A landscape with many peaks, sampled at points; each row gives a point and its height.
From any point a climber takes the steepest step (rise divided by distance) to one of its 4 nearest points. It stops when none of these is higher. Distance is the straight distance between rows; heights are no part of it.
Q_487 (h 27): 4, -8, 44, -7, -54, -6, -13, -1
Q_945 (h 339): 2, -11, 12, -21, 22, -22, -4, -60
Q_858 (h 439): 8, -8, 9, -13, 2, -7, 4, -54
Q_831 (h 598): 21, -4, 5, 0, -25, -8, 24, -19
Q_455 (h 403): 2, -18, 8, -4, -18, -18, 10, -22
Q_558 (h 555): -16, 5, 2, 6, -7, 0, 9, 2
Q_712 (h 520): -10, -6, 5, -1, 0, 2, 7, -35
Q_175 (h 564): 4, 6, -18, -16, 34, 5, 5, 12
Q_490 (h 495): 18, 20, -3, 20, -4, 12, 19, -8
Q_878 (h 558): -2, -3, 7, 5, -32, -10, 3, 29
Q_102 (h 448): -9, -9, -3, -26, 34, 1, -5, -36
Q_237 (h 482): -19, 3, 3, 34, -18, 0, -5, 48
Q_944 (h 481): -14, -30, 10, -12, -5, -46, -17, -10
Q_759 (h 528): -36, -23, -1, 1, -6, -15, -8, 6
Q_263 (h 549): 17, 4, -14, -28, 31, 10, 8, -20
Q_900 (h 510): -17, -31, 27, -16, -15, -35, -30, 13
Q_195 (h 494): 32, 19, -17, 22, 14, 31, -11, 12
Q_444 (h 537): 24, 24, -9, 11, 21, 25, 0, 9
Q_525 (h 90): 21, -4, 33, -9, -53, -12, -4, -4
Q_315 (h 627): -12, 15, -12, -4, 32, 18, -7, 31
Q_45 (h 677): -38, 3, -2, 5, 8, 6, -1, 34
Q_162 (h 567): -19, 11, -2, 2, 9, 12, 2, 16
Q_728 (h 508): -21, -13, 8, -7, 12, -9, -3, -27
Q_158 (h 595): -8, -9, 10, -7, -31, -15, 3, 8
Q_117 (h 543): -18, 13, 2, 22, 4, 10, -2, 29
Q_369 (h 596): -1, 13, -4, 29, -6, 7, -1, 20
Q_380 (h 311): 19, -5, 7, -8, -18, -7, 23, -47
Q_846 (h 464): -2, -14, 8, -6, 2, -21, -2, -39
Q_909 (h 315): -2, 4, -9, 53, -22, 15, -17, 43
Q_647 (h 551): 0, 13, 0, -11, 13, 14, 14, -26
Q_275 (h 517): 46, 25, -21, 12, 19, 25, -9, -1
Q_436 (h 545): -20, -2, -1, 12, -21, -8, 2, 35
Q_333 (h 465): 56, 10, -40, 15, 19, 28, -12, 2
Q_90 (h 594): 7, -17, 13, -11, -33, -22, 1, -12
Q_207 (h 527): -35, -13, -4, -10, 7, 0, -6, -6
Q_203 (h 557): 8, 13, -10, -14, 28, 9, 11, -6
Q_143 (h 519): 22, 2, 17, 12, -38, -7, 6, 27
Q_868 (h 525): -25, 14, -7, 9, 17, 14, -11, 36
Q_422 (h 466): 33, 17, 8, -5, 5, 10, 24, -37
Q_973 (h 552): -16, -24, 11, -3, -29, -28, -6, 7
Q_322 (h 372): 6, -3, 5, 3, -18, -8, 22, -17
Q_699 (h 550): 27, 12, -24, -3, 37, 15, -1, 14
Q_328 (h 538): 1, 1, -44, -18, 53, 1, 6, -3
Q_733 (h 553): -44, -10, -1, -3, -3, -1, -9, 16
Q_897 (h 548): 31, 22, -3, -8, 17, 17, 11, -22
Q_11 (h 486): 10, 14, -10, 19, 18, 23, -12, 25
Q_449 (h 578): -13, 10, -5, -6, 20, 17, -7, 11
Q_686 (h 541): -25, -26, 9, -11, -22, -23, -11, 27

Two climbers start at each pair of points below. Name the first point that both come to, or write -.
Q_275, Q_897: Q_175
Q_728, Q_759: Q_733
Q_203, Q_444: Q_175
Q_328, Q_846: Q_175
Q_858, Q_422: Q_203

For each start below, name the point where the climber stops.
Q_263: Q_315
Q_333: Q_315
Q_162: Q_315
Q_195: Q_315
